Each row is a point on a tangle of strands that fork and nearly touch. The rows are in no order.
Points whose rows are less than 67.5 apart are linked; no others are. Some points are linked to none.
Q_962: [ 46 -26   9  37   2  21  27 -16 -17   5  10  30 -11 -21 -20 -14  10  -2
   8  -1  20  -2  15]
Q_959: [ -9  -2  29  10 -10  -1  45  -1 -14   6 -19  44 -21  -1 -16   3  11  15
  -6  10  17 -24   0]
Q_10: [ -1 -23   4   3  -5  -9 -31   4  13 -10  12   9   2  -6  -1  14 -30   0
 -21  13  25   7 -14]
Q_956: [-22  29   5 -21   2 -38  12  22   5  17   8   1  -9   9  -9 -26  -1  11
  22  -6  40 -42  10]
Q_760: [ 15   3  12  -4   5   0  34   4  -8  -3  -1  30 -33 -22 -40 -19  33  10
 -16  16  46  -6   5]
Q_268: [-15  43   2  -2  -5 -11   8   1 -25   6 -16 -20  -5  12   4  -1  -8  -7
  21 -17 -50 -18   8]
Q_190: [ -8  23   0 -10 -17  -5  16  22  -4  -1  15  17  13  23  -8 -20   9  -1
 -24  29  37  -4 -10]
Q_20: [-11 -10  29   3   8 -23  33  -8 -25  15 -16  27 -12  -1   0  11  15   7
  39   2   9   1 -25]
Q_692: [ 21 -17 -21   1 -19 -21 -22 -11   2   5   8  -8  39  -6   8  16 -15 -14
  -4 -16  11  18  12]
Q_103: [ 16 -13   1 -16  -9  -9 -23 -24  -1 -25 -21   2  -4   4  13  33 -13  -6
  -1 -20 -36  22 -22]
Q_739: [ 17 -10  -8  15   3  30  31  -1  -4  12 -16  19   9  -2   3   0  37   0
  -2  29  26  10  -9]
Q_316: [-15 -14 -36 -46 -11  -4 -22 -29  15 -18  -8   1  11 -16 -15 -10  -7   0
 -18 -23 -18  19  -9]
Q_22: [ -8 -24 -19  11 -30  19 -27 -28  18 -12  -2  -8  29  -4  10  -3 -26 -15
   0 -12 -29  37   1]
Q_584: [-18  17   2   1  12  16  -3  20   5 -14  -2  12  -3  12  -2 -20 -13  14
  -6   7 -27 -10  -9]
Q_235: [-10  40  -2 -21  26 -39 -34  13  19  -2 -17   2  -6  -7   3  -3 -28  -6
  29   5 -10 -29   4]
Q_305: [  4  21 -19   0  -3 -23 -23 -11  10  -1 -16 -26  23 -21   8  18 -28   0
   9 -34 -21  20   6]
Q_263: [-20 -33  -4 -23   9 -27  10 -21  14 -13  10  14 -14 -21 -16   1  24  26
 -16 -12   1  -2  -1]
Q_735: [-27  32  -4 -19   8 -26 -17  14   9   1 -36  -4  -8  -1   7  28  -5   7
   9   3 -21 -21   0]
Q_630: [  7  -1 -23  15  14  18 -28  11  -4  -5  19 -19   9  10  15  -1  -6  -6
  16  11 -16  19 -19]
Q_980: [-19 -13  39   2   6 -31   2  -5   7   4 -16  12   6  10  19   4 -10  11
  28  -3 -13  -2   5]
Q_218: [ 16 -26 -20  -1   7   8 -26 -32   6  -2   7   9  -1  -8   6   0 -19   6
  12 -15  -7   2  -4]
Q_750: [ -2 -69 -45   8  -2  42 -21  -7  12  10  16  -4   2  -8  -4  14   4 -16
  17  -2  -4  21   5]
Q_315: [ 12  -9  28 -10  12  -6  27 -30 -15  18  -9   6 -27 -12  -5 -13  10  11
  13  -6  22 -20  13]
Q_344: [ -9  -7  -4   4   5   2  12 -32  -2  -2  -7   0 -24 -13   6  14  -9  27
   6 -39 -19 -16  -5]
Q_867: [-11 -53 -27   3 -20  48 -24 -22  16  -2   2 -13   7  -3  -1   5  -7 -27
  -9   0 -17  36  -6]
Q_92: [ 16  -9 -18  10 -12  13  15  -4 -18   0  13 -19   4   9   6  18  13  -1
 -19 -20 -29 -13  14]
Q_26: [-43  31  14 -16  10 -19 -25  -8  17   9 -23 -12 -22   5  13 -14 -10   1
  39  26 -39 -32  17]
Q_936: [ 10  12  25  18   1  30  31  32 -19   4  -7  -2 -22  25  -3  14  21  -6
  -6   9   3  -2 -22]
Q_631: [-42  29  17 -16  -8 -48  -8   8   5 -13 -10  14   1  12  -1 -14 -23  -1
  32  -9 -40 -24  -1]
Q_855: [-14  -6  49   4  17 -22  -8  19   7   3   3  -3 -14  12   4 -13 -19  11
  21   3  -7 -21  19]
Q_929: [ -4 -10 -11 -28 -12   8 -27 -30  10 -11  -4 -18  21  -5   2 -19 -11 -15
 -22 -11 -39  32   6]
Q_351: [ 14 -44  -7  36 -10  17  -2 -11  -9 -14  35   5   2   2  -1  10  -1  -5
   4 -16 -14  17  -8]
Q_208: [  0 -11 -50  22  -7  25 -32  -2  26   1  -7  -2  24  -3  13  18  -8  -8
   1   9 -32   3  19]
Q_223: [  1 -34  16   7  -6  -3  14 -29   5  -9 -20   3   0 -26  -6  15   3   1
  -5 -26  12  42 -24]
Q_646: [-24   2  23 -12  11 -28   8  11  -8   3  -9  32 -11  13   6  10  -4   8
  27  21  19 -11 -31]
Q_543: [  5  -7   4  38   0  12  51 -13 -16  -6   9  15 -27 -21 -17 -13  43  -5
   3  27  25  25   1]
Q_963: [ 13 -10  16  -4  26  10  -1   6 -11  -7  25  11  -7   9  -5 -25   5   4
   7  20  14  17 -20]
Q_591: [ -6  14   4   0  -6 -26 -39 -17  23 -12   0   0  -2  -5  14  17 -43  -1
   0   5  -9 -12  12]
Q_463: [-15   6 -31  14  -4  30 -10  -3  13 -14  -4   6  10   3   3  -4  -9   3
 -20   4 -44  -8   9]
Q_29: [ 22 -12  -8  16 -25 -14  18 -12 -21   5  17   0  32  -7   2  15   8  -8
  -7 -11  15  12   7]
Q_751: [  8  -2 -13 -30  18 -11   1  -5   8   3   1  38  -6  -4  -8 -14   7   9
  -1  22  48 -22 -12]
Q_203: [ -6 -60  -7   3  -5  10  18 -20   9  -4  -9  -2   1 -44 -28   5  22  -4
 -16 -17   9  45  -2]
Q_442: [ 20   1  16  31 -18   1  28 -14 -19   7  14  24  25   6   3  -9 -10  -2
   8   0  19  -5  10]
Q_467: [ 17   9 -18   5 -14  -4 -33   0  11  -3  -9 -23  37 -17   2  20 -24 -21
 -16 -11 -23  19  23]
Q_399: [  2  -3  14  -5  11  15  32  32  -4   1  -5  17   3   4 -15 -10  42   8
 -22  24  20  11 -13]
Q_474: [-17  12   2  -1   2 -12 -33 -13  25 -15 -22 -13  -6  10  32  45  -4  -2
   9  18 -35   8  -8]
Q_331: [-24 -18  20  -7  14 -29  16 -12   2  -1  -6  -4 -26 -13  -3  12   7  31
   8 -28  -1 -10  -4]
Q_698: [-23  18   8 -32  15 -25   7  15 -10  16 -29  -6 -31   7  -3   7  -2   7
  18 -12 -12 -33  -3]
Q_207: [  3  33 -16 -20  17 -16 -53   1  22 -23 -16 -11 -13 -26 -11  24 -20  -9
  -5  -8 -41 -10   7]
Q_7: [ -6   5  15  46 -11  21  53  15  -9  11  -2  -3   3  -6  -1   1  28  10
  -4 -13  24   3  -1]
Q_336: [  6 -11 -25 -20 -12 -16 -23  15  -6 -16  42 -13  11   7 -17  -2  -8 -11
 -22  -4  -4   6   3]
Q_523: [ 10  19  14   9 -13   8 -13 -21  -5  -8 -19   3  13  -1   7   4 -44 -16
 -10 -16 -15  10  -5]
Q_574: [ 18 -42  -3  24 -16  39   2   5   4  13  14  -2  13 -17 -18  -9   3 -17
 -22   5  36  22  14]
Q_933: [ 26 -14  -1  26  -7  44  24  -6  -7  11 -10  -4  -1   4  12   8  21 -26
 -16   6  13   6 -10]
Q_151: [ 10   7  12   4   7  11  -1 -19 -11   9 -18 -26  -3  13  28  18   2 -19
  11   0 -32   5  -7]
Q_237: [ -9 -23   1  16   3  18   1  24  16   2  -4 -15  29  -4  12  13  14  -2
 -19  13  13  33 -10]
Q_605: [ 17 -33 -40  20 -10  31  -9  11 -13  -1  47  -7   3  10  -5  11  17  -1
   7   5   0   8   0]
Q_55: [  0 -45 -12 -12  -5 -26  18 -19   1 -14   1  20  -5 -42 -35  12  25   7
 -16 -14  14  25  -1]
Q_889: [ 18  15  -6  29   2  53   5  14   2   9  -2   5  -3  20   3 -11  -2   3
  -6   1   1 -20  15]
Q_499: [-11  16 -19 -31  24  -7 -38   4  24 -22 -26   9 -11 -12 -11   2 -22   2
 -13  -5 -21  -8 -16]
Q_639: [ -2  47  19 -16  -8  -7  19  17 -26  20  -2 -23   5   9  -8 -21  -3  -7
  -3 -15  22  -7   0]
Q_904: [ 16  22 -20 -14   9  -2 -22  30   7  -4  19  16  -2  28   2 -11   3   7
   4  24  18 -28   5]
Q_125: [ 21  -8 -24   7 -21  33  -7 -24 -14   2  15   9  -7   5  -7   5 -18  -5
 -26   8   2 -13   4]
Q_97: [ 29 -30  -2  33   6  25  24   6  -6   1  29  -4 -28 -26 -26 -19  49 -10
   4  18  34  32  10]
Q_668: [  2 -53 -25  -1 -14   8 -22   7  18   0  -7   4  17 -23 -23  28 -12  -7
 -15 -28   4  31   1]
Q_253: [-27  41  16 -11   0 -12 -14  14  12  10  -5  -8 -19  19   7 -24 -14  -1
  18  26 -13 -43  33]
Q_824: [ 22 -35 -20  14  -6  52   2 -27  -9  11  -1  -1 -20 -12  -6  13   2 -12
 -21   1  19   2 -17]
Q_250: [-17 -27 -14  -7  -9  -3 -21 -13   9 -16  17 -26  -5   5  13  23  12   1
 -13   3 -16  27 -19]
Q_188: [-23  21  20 -16 -13 -27   8   1  11  -6 -24  10  10  -5 -10  -8 -29   1
 -24 -17 -12 -28  16]
Q_118: [ 32  15   0   7  14  -9  10  16 -20  20   2   6  14  10  10  -4  -4   3
  42 -11  21   2  -4]
Q_598: [ 19   4   5   7   3   4  -1 -10  -8   4  16   9 -19  27  18  -9  -4  12
  23  10 -18 -39  26]
Q_64: [-19  24  20 -15   1 -11  19  10  -6  28 -22  19  -7  11  -6 -32 -11   8
  20   0  20 -31   9]
Q_378: [ -6  12 -20  -7 -21  -6   4   1   3   4 -10  -3  30  11  18  24  13  -2
 -25  12   1  -5   9]
Q_339: [ 15  10  39   8  -4   6  24  11 -23   5  10 -15   3  -1 -10 -19   2  -9
 -10 -13  20  11  -1]
Q_535: [-17  13  -3 -29  21 -24  15  28   6   1  12   0   3   0 -16 -33  19  17
  -1  -5  15 -27   6]
Q_290: [-11  31  25 -12 -17  -7  -6 -16 -13  24 -26  -5 -24  20  15   0 -27 -12
  20  18   8 -34   6]
Q_818: [ -1  37 -13 -31 -14 -32 -13  -3  -1 -11  -1   2  35   8   4  -5 -13 -30
 -15   9 -13   2  -6]
Q_677: [ -6  27  12  10  16   7  -3  39   4  23 -19 -16   0  27  24   4   8  -2
  36  25   4  -9   5]
Q_741: [  9 -15  19  14  15  34  19  26  -3  -9  -1   5  -3   9 -10  -6  26   4
 -28   6 -14   5  -6]
Q_201: [-19  12  46  27  -2  10  30  27 -12  14   9 -10 -30  16   1 -10  -1  13
  20 -12  16  -8  -3]
Q_954: [ -5   3   6   3 -18 -14 -10  -4   6 -22  -1   6  28  16  15  12  -9  -7
 -11   2 -49  10   7]
Q_244: [ -5  23 -36 -19 -14 -26 -26   4  12  -4 -16   5  31  -7   4  24 -18 -15
 -20   8   1  -3  -2]
Q_41: [ 10 -34  -9   2   6  -4  -3 -28   1   1  17 -26   0   2  27  24  23  -1
  18  -1  -1  22 -15]
Q_177: [  3  36  22   1  -4  18  -5 -15 -15  12 -28  -3 -16   7   8  -3 -39  -9
   0  -1  -7 -18  -6]
Q_845: [-15  34  18   1  23  -3 -17  20  -2  12 -25 -18  -5  10  17  -2 -12 -10
  43  14 -33   2  -8]
Q_985: [ 14 -40  34  15  16 -13  27   0   0  -5 -11  36  -7 -24 -14   6  27   5
   0  17  19  13   4]
Q_410: [-25  19  -8 -25   5 -40   6  22   3 -16  17   8 -14  13 -19 -14   3   3
 -14 -14  -7 -49   1]
Q_198: [ -6  11  17 -40  10 -23 -17 -32   9 -10  -9 -11  -6   5  15 -15 -16  -4
   9  -5 -33  -3   4]
Q_420: [ -6  40 -20 -11   7 -28  -8 -10  -6   1 -13  -9   8 -10   4   2 -20   3
  24 -31 -38 -13   5]
Q_652: [ -5   6  29 -27   8 -17  19 -14 -14   6  -4  12 -13   2 -13 -37 -10  -2
   3 -10   3 -26   4]
Q_970: [-12 -19 -28   7 -15  15 -14 -13  25 -26 -21   0  20  -8  10  17  -1   8
   3 -27 -45  34 -10]
Q_852: [ 23 -42  20  33  14   3  25  -6 -12  -7  -5  14 -20 -22 -11  26  31  -5
   7   1  11  26 -22]
Q_273: [-18 -11  22 -14 -16 -26   9 -33   1 -17 -12  -2  -3  -8   5  18  -8  11
   3 -33  -1  30 -28]
Q_278: [  5  -6  -8   5  -1   2  -8 -17   0   1  -3  20  -6 -14  -6  12 -28  10
  -8  -3  45   0 -24]
Q_924: [ 18 -21 -17 -15 -16  -7  -6  -1 -10  -7  17  26  17 -20 -34 -10 -14 -14
 -25  -1  35  11  -6]
Q_961: [ -2  28 -41  11   0   2 -39   1   4 -12  22 -13  15  -5   4  -2 -25 -10
  11  10 -24  13   0]
Q_783: [ 17 -15  19  18 -10  20   6 -20  -8  -5  -6 -13   3  -9  -1   0 -22 -10
 -19 -35 -18  14   0]
Q_431: [ -1   4  34  -4  17   3 -11  10 -15   7 -18   2 -22  27  19   5  -7  -4
  40  11 -41 -17  -4]
Q_84: [  5  16  10 -19   9 -11   1  20  -5  -2 -16  49   4  12  -6  -6 -15   0
   4  19  24 -21 -21]
Q_823: [-31   2  29  28   2   5  -7   3  21  -6  -3 -17 -17  13  27  14 -14   9
   6   5 -28  -7  -2]
Q_992: [-26  34  -9 -22 -28 -38 -20 -25  20 -31 -17  -9  -3  -6   7  20 -16   1
  -6 -22 -35   1   2]
Q_762: [ -3  11   4 -20  -7 -26  15  16 -13  -7  18   6  19  21   2 -16  17  -7
  -8  10 -20 -21  19]
Q_798: [ 19 -29  -8  13  -8  30 -10   2  -1   3  -1 -11  14 -16 -16   5 -18 -18
 -27 -21   3  20   7]
Q_172: [ -9 -27  33  10  -6 -10   4 -30  14 -10 -22  15  -6   7  24  18  -9  10
   3 -12 -32  -6   7]
Q_672: [  5 -30   5  25   6   5 -11 -18  28   2  -8  -9   5  -1  34  27  -1   0
   9  -4 -21  -5  18]
Q_934: [  9  -7 -10 -16  -2  16 -23  20   2 -13  21 -11  -7  -1 -28 -14 -11  -6
 -50   4   6  -5   5]
Q_909: [ -6 -17 -40 -14   8  12 -50  -6  30   3 -11 -15  12 -19   1   8 -10  -7
  -5   9 -12  16   9]
Q_345: [ -5  24  18  11   8 -11   6  11 -10  27 -22 -10   6   2  12   0 -24   6
  41 -20  18  -6  -2]
Q_790: [ 10 -17  20  14  15   5  10   8   4   8  -8  -5  -6   2  10  20  12   9
   6  -2  16  -5  -3]
Q_702: [  7   8 -17 -29  19 -39 -21  12  -7 -10  33 -18   0  -1  -5  -7  -6  -4
   3 -15   7  -6  -5]
Q_324: [ 27 -19  20  -6   0  13   8  -8 -17  -2  16 -13  14   6  -4 -22   8 -22
 -25   3  -3  21   9]
Q_215: [ -8  -3 -10  24   1  16  32  19   4  12  17 -10   2 -16 -15  -6  33  24
 -11 -11  32   2   8]
Q_532: [-10 -20  -9  12   6  -4  29   2   7  -6  20  21 -10 -30 -29 -24  31  22
 -15  11  39  -1   9]
Q_875: [ 18 -13  -4  14   9  29 -10  19  14   8  20  -3   5  -7 -19 -27  -6   9
 -16   0  38   2  16]
Q_740: [ -4  19  30  29  -7  22  44  24 -10  25 -19  15  -8  10  -4 -11   9  17
  25  -3  34  -8  -2]
Q_531: [ -9   9  13   0   4 -35 -32  22  21 -10  -6  13  13   1  13  20 -32   0
   0   8  14  -1  -4]
Q_570: [ -7  17   3  -1   5 -20  46  26 -21   3  14  14  -6  -5 -25 -13  41  17
  12  -4  26  -2  -7]
Q_899: [  5  10  -9  27   8  19 -16   5  13  13  -3 -22  13  -9  16  -2 -21   4
   4 -15   4  -1  17]
Q_814: [-16 -22  13  -2  16   6  -6  -3  23 -13  -4 -11  -3  -2   3  -7  -2  20
 -21 -16 -33  -6  18]
Q_682: [-22 -49 -18   2 -23  -2   4 -10   5 -19  28   0   7  -5  -5  14  29   7
 -20   8  -7  28 -11]
Q_328: [ 32 -39  -9  31   2  20  15   1 -20   2  -1  15  12 -22 -13  12  20 -22
  10  -5  14  38 -22]
Q_525: [  9  38 -10   3  -9  38  19  10  -2  23   1  -8  -5  22   3 -24  10   4
  -2   8  29 -13  13]
Q_160: [ -5 -34 -35 -13 -10  -9 -13  18   4 -12  10  29  13 -20 -32  18  -6   4
 -22 -11  14  12 -12]
Q_676: [  8  10  -5  17  -5 -12 -17 -18  -3   3   5 -32   6   4  31  26 -17  -9
  22 -26 -28   5   4]
Q_210: [ 42 -19 -32   1  -9  36  -3  19 -21   4  40  -8  -5   6 -24  -9  28  -9
   3   6  28  19   0]
Q_206: [-10  18  -5  -5 -25 -13 -36 -30  35 -37 -25 -14  10  -7  22  34 -12  -3
   8  -5 -53  24   3]
Q_999: [  2  22  -1  -7   2  24   6 -19 -11  14 -16 -16  -1  11  19  -5  -9 -10
  -4  13   0   4 -16]
Q_990: [  2   4   9 -12  11 -12 -10  -2 -12 -13   9  13 -20  23  12  15  -5   2
  13   9 -40 -23  -2]
Q_497: [  7 -21 -19   9  -1 -17  33 -10 -24  -7  15  10   2 -33 -28  11  33   8
  -7 -24  -2  18  -9]
Q_774: [-30   7  13  10  -2 -12  35  16  -7   9  18  10  -2  11   2 -17  25  26
  27  14  26  -4  -5]
Q_846: [-15 -15 -15 -12   0   9 -10 -35  14   0 -18 -17 -22 -13   6  25  -5  11
 -24 -20  -2  -4 -10]
Q_225: [ -3   1  26  20 -12   5  23  -5  -9  19  16 -16 -24  26  22   2  13   6
  24   5  -8 -37  28]
Q_693: [ -1  28  19  25   3   7  10  26 -16  15 -26 -19   7   2  11  20 -20  -8
   7 -28   0   5 -12]
Q_412: [ -5 -52 -14   9 -16  11  21  -7  -9  -7   5  15   4 -41 -39  -1  32 -21
 -19  21  23  51   1]
Q_487: [-20  27  12 -32  -8 -47   6  -5  -1 -13 -13  20  15   1 -11 -14 -23  -8
   4 -29 -13 -16 -14]
Q_476: [  2  33 -11 -12  40  -3 -13  43  -2   2   1 -11   8   4  -7 -16   2   8
  17  -9  -7   1  -7]
Q_444: [ 16  50 -17  -8  11   1 -20   5  -5  13  11 -15  20   8  16 -32 -17 -12
  20   9   5  -1  13]
Q_222: [ 27  20  -4 -15  -3 -18  -1  19  -8   5  -4   3  14   3 -11  12 -12  -5
 -16  -9  11 -25  15]
Q_813: [  7   9  -6 -31   7 -28 -51 -19  26 -17   2   7  12 -10  -1 -15 -43 -20
  -9   5   2  -8   3]
Q_47: [  8   1   6  28  -6  21  14 -19  -2  14  -6  12   1  -8   5 -11 -19   6
   3  -6  40  -8  -1]
Q_788: [ 21 -21   0 -39  13 -20  -4 -15  -3   0   9   3   2 -19 -17 -17   2  -9
 -21   0  25   5  -2]
Q_627: [  7  11 -29 -11 -17   3 -12 -25 -15  -9  12  19   0  16   9  11 -14  -7
  -9  17 -10 -11 -17]
Q_805: [ 30  20  28 -20   4  11  23  19 -16  27  -5  -6 -19  26 -10 -22  32   0
  12   1  19 -20  21]
Q_905: [  2 -27 -16  -3   7   6  11 -29 -13  12  17 -16 -11 -20  -1  -3  28   5
   2   3  23  22 -20]
Q_975: [-31  34  19  -5   1  -6 -23  -6  19   0 -21 -26   8   2  16  -4 -21 -15
  -6  20 -16   6   8]
Q_417: [  2 -18 -23 -30   2  15 -16  -8   4 -15  -8  19   3  -3 -19  -9  -8  -5
 -43  -1 -15   3  -2]
Q_264: [-12  -4  25 -39  16 -36   8  -8   7  -7   1  11   5 -10 -12 -32  -5  -3
  -7  -4  24   4 -16]
Q_465: [  0 -30 -22  -5 -22   9 -25 -15  -1 -24  -5   9  -8  -3 -10  42 -20  -4
 -16 -22 -21  27 -29]
Q_291: [  1  -4  -6 -12  11 -11  10  -4  -5  -2 -15  14  19  -8  -5  -5   0  10
  -3 -20 -10   4 -11]
Q_24: [-29   0   0  11   2   8  21  -7  -7   4  15  -9   9  19  27  -9  28  13
  12  20   3  11 -16]
Q_763: [-12 -19  20   6   3  -3 -18  19  19 -11  14 -17  16   3   5   0 -11   1
 -25  12   5  20   5]
Q_459: [ -5  21   0 -16   5  -4  17   8 -23  12   9 -22 -31  15  -5  -5  15  10
   6 -14  -9 -34   4]
Q_462: [  6  48  -6  17   4  18 -41  16  13  -9  -8 -23  -4  -6   3  21 -10 -17
  -2  31 -36  -8  12]
Q_632: [ 23  -7  25  27   8   1  39 -12 -17  15   0  21 -25 -16 -10 -15  13  10
  34  -4  35  -6   6]
Q_14: [ 53 -15  -5  15   3  28  13 -13 -19  11  26   6 -16   3  -7 -11  20  -7
  15  14  27   6   1]
Q_869: [ 14  19  -3  20 -13   0  54  -1 -20   8  23  10 -23  -6 -22 -16  50  11
  18  11  40   5  11]
Q_361: [ 15  16  -5 -24  15 -14 -32  -5  20   6  11  -6  13   1  12 -29 -25 -11
   1  14  20 -13  18]
Q_146: [  4 -10 -13 -26  12 -20 -54 -11  34 -10  -5  -5  27 -14  12  -6 -27  -7
   6   4  -5  26   3]
Q_713: [ -3  53 -14   9   6  11 -31  10   1  -1   9 -27 -27   6   6  -1 -15   3
   9  19 -15 -27  10]
Q_724: [ 28  -7 -15  14   5  26 -14  11  -9   2  35 -19   3  30  18  -1  15  -9
   8  24   0   4   3]
Q_562: [ 53   7  -5  17  11  13  -3  24 -13  14  -6   2   5  16  11  19   3  -7
  17  -7   4 -13  15]
Q_163: [-37  15  -6  24 -16  13  -3 -20  18  -7   1 -17   2   1  23   2 -16  11
 -11  -3 -29  -2   2]
Q_384: [ -3  13  29   1  25  -6 -12  39   6   9  14  -9 -13  28  10 -22   0  14
  33  15  10 -11  14]
Q_908: [-13  32 -25  15  -6   8 -51   7  28 -22  -4  -9  14 -25 -10   9 -31 -17
 -13  22 -32  11   8]
Q_21: [  0  -7  18  31   2  32  43   7   4  16 -10 -15   0   8  15 -14  38   0
  -5  -4  -1 -12  20]
Q_764: [  1 -26 -11  28 -10  14  -6  -3 -13 -22  11   4 -15   2  -1  35  -5   4
 -12 -23 -26   5 -25]
Q_180: [ -4 -32  -1  14 -21  -2  31   3  -8 -15  19  14  11 -17 -13   7  38  -4
 -23  26  17  28  -3]
Q_809: [ 35 -32 -29  20  16  18  -2  18  -1  12   3  11  24 -10  -3   8  14   0
  13   0  33  21  -5]
Q_301: [ 32   3  21   2   5  10   4  26   4   3  22  21  -7  12 -18 -27   9  11
  -3   9  39 -13  21]
Q_565: [ 27  25  21  27   1  26  11  36  -7  14  -6  -4 -11  29   6  -3  -4   2
  19  -9   0 -24  18]
Q_568: [ 15  20 -18 -10 -10  29   7   2  -4   9  14  11   7  12  -9 -32   9  -3
 -14  31  46   6 -10]
Q_388: [-27  12   4  -2  30   5 -10   4  25  -6 -27  -6   3  -7   8 -16  -6  20
   6 -10 -42  -6   8]
Q_436: [ -5  38 -32 -26  28 -16 -30  26  12 -13   0   3  -2  -2 -10 -20 -11  -3
   3   4 -16 -23  -7]
Q_633: [-17  26  22 -22   0 -13  13  -9 -18  16  -6 -28  13  10  17 -14  -9 -12
   6  -1   2  14 -15]
Q_403: [-15  20  36 -19  -1 -25  -8  31  -7  -2  -6 -16 -11  18   1  11  -8  -6
 -14   8   0 -14  -8]
Q_228: [  7 -33  -3  20   0  31  24 -20   3   2   6 -14   0  -2  11  -9  27   1
 -16 -15 -26  -7  19]
Q_503: [ 32 -26  -6  16  -5  21  18   7  -7   7  23  11   1 -30 -43 -34  19 -10
 -11   9  43  30  17]
Q_112: [  6 -34 -15  15  -8   5   8 -26  21  14  -9  -1  21  -9  21  18  13   5
 -11  -3  13  -5  25]
Q_914: [-20  -9   3 -20   9 -18 -14  -9  26  -2 -36   5   9  -9  19  21  -5  10
  -4   1   8  21 -20]
Q_586: [ 34   9   4 -10  -1  -4  19  31  -4   0  17  21  -7  -8 -41 -13  24   5
 -14  -7  50  -1   9]
Q_368: [  3 -16   5 -17 -17  -2   5 -26   3   1  -7   6  16   6  13   8   9  -9
 -35  26  15   4   0]
Q_143: [-14  10 -32 -34  24  -6   1   6   4   6   7  -7   3   2   6 -20  23  15
  -2  12   4  -5  -6]
Q_245: [ -4  -1  29   0 -16  -5  42 -12 -19  16 -31  13   7   2   4  15  16  -4
 -12   7  10  -9   5]
Q_157: [ -9 -47 -48 -39 -21   8 -27 -23   4 -11   9   4   8 -11 -17   8  -1  -8
   3 -17 -20  35 -13]
Q_107: [ -3 -22  10  -5 -13   2  32 -15  -7  -1 -18  13  23 -12 -11   7  26  -8
 -35   8   7  21  -4]
Q_32: [-30  13   3 -13 -21 -29   1 -15   2 -17   2 -23   8  -1   8  14  -7  10
 -14 -23 -15  15 -10]
Q_310: [ 14   0  11  -4  27  17   2  18   6   9  28 -17 -13  15   6 -33  16  16
  10   0  -5 -13  28]
Q_941: [-20  -8   1  -8  -2 -15 -10  -9   7 -13  25   9  12  18  25  -7  -1   9
   8  32   1   9 -14]
Q_772: [-19  14  15  11   2  11  14  37 -12 -11  -2  21 -12  27  -1   7   4  14
  -5  18  -6 -12 -23]
Q_239: [ -5  41 -34   4  -1   9   0  13   4  15  16 -24  -1  11  11  -4   4  17
   9   4  31 -11   1]
Q_269: [-44  41   9 -42  -3 -49 -22 -11  16  -9 -19  -7 -18   9   3  -8 -13 -18
  24  16 -38 -31   2]
Q_721: [ 16  21  17  -1 -10   4  31  12 -46  13   3  -7 -26  15  -9  21  18  -3
   6 -15   4 -15 -11]
Q_806: [-20   7  13  14   7   3  10  14   6   9 -26 -17  32  -2  19  11  -1  -2
  -7  -7  -3  25 -15]
Q_699: [-18  38  13  -5  -1  -9 -10  40  11  33 -28  -7 -19  27   8   3   4   5
  31  24   5 -39  27]
Q_259: [ 26  -5  -1 -10  22 -10 -26  -1  -8   1  10  -8 -16  -1   1   6 -19   4
   8 -15   0  -4  -4]
Q_113: [-28  49   0   9 -19  -7 -14   2  -9  -7   3 -14 -17  12  10  20 -24  -3
  -1  12 -20 -17  -8]
Q_135: [ -4 -29 -15  36 -16  12  -6 -29  10  -9  20  22   8  -1  14   2 -16  12
   4  -7  -7  -1   2]
Q_297: [-30   5  33 -11 -18 -18  12 -11 -10  20  -4 -15 -23  22  19   1  -1   5
  15  13  -8 -31  15]
Q_94: [  4  -3 -24  18  -3  11   1  42  -7 -10  25   4  16   1 -21   2   6  13
 -16 -14   1   0   2]
Q_383: [  6 -10 -24  -6   4   3  12 -16  -4   5  21   1  -4  -1   3 -15  24  12
  -6  12  10 -11   9]
Q_447: [-10 -17  43  17   8  -4  50  -4 -20  -5 -17  38 -17 -11 -16  -3  20   5
  12  12   1   9 -14]

A fork is a point with three links. Follow the links from the first point to the second and name the forks in between, in order.
Q_568 / Q_591 -> Q_525, Q_10
Q_324 / Q_135 -> Q_999, Q_177, Q_798, Q_652, Q_605, Q_351
Q_29 / Q_331 -> Q_305, Q_999, Q_177, Q_798, Q_652, Q_535, Q_180, Q_203, Q_55
Q_487 / Q_143 -> Q_677, Q_177, Q_798, Q_652, Q_535
Q_97 / Q_55 -> Q_574, Q_798, Q_652, Q_535, Q_180, Q_203
Q_368 / Q_962 -> Q_107, Q_180, Q_535, Q_652
Q_633 / Q_852 -> Q_999, Q_177, Q_798, Q_652, Q_535, Q_180, Q_107, Q_447
Q_84 / Q_764 -> Q_447, Q_107, Q_180, Q_535, Q_652, Q_605, Q_351
Q_103 / Q_783 -> Q_351, Q_605, Q_652, Q_798
Q_760 / Q_999 -> Q_574, Q_798, Q_177

Follow the links from the first point to the second, and from the first to the third. Name the last point that the two ways share.
Q_474 / Q_532 / Q_336 -> Q_652
Q_692 / Q_934 / Q_92 -> Q_798
Q_384 / Q_410 / Q_740 -> Q_798
Q_431 / Q_410 / Q_814 -> Q_177
Q_751 / Q_598 / Q_764 -> Q_652
Q_855 / Q_682 / Q_772 -> Q_177
Q_499 / Q_125 / Q_889 -> Q_936
Q_852 / Q_55 / Q_598 -> Q_180
Q_632 / Q_344 / Q_447 -> Q_180
Q_269 / Q_806 / Q_361 -> Q_10
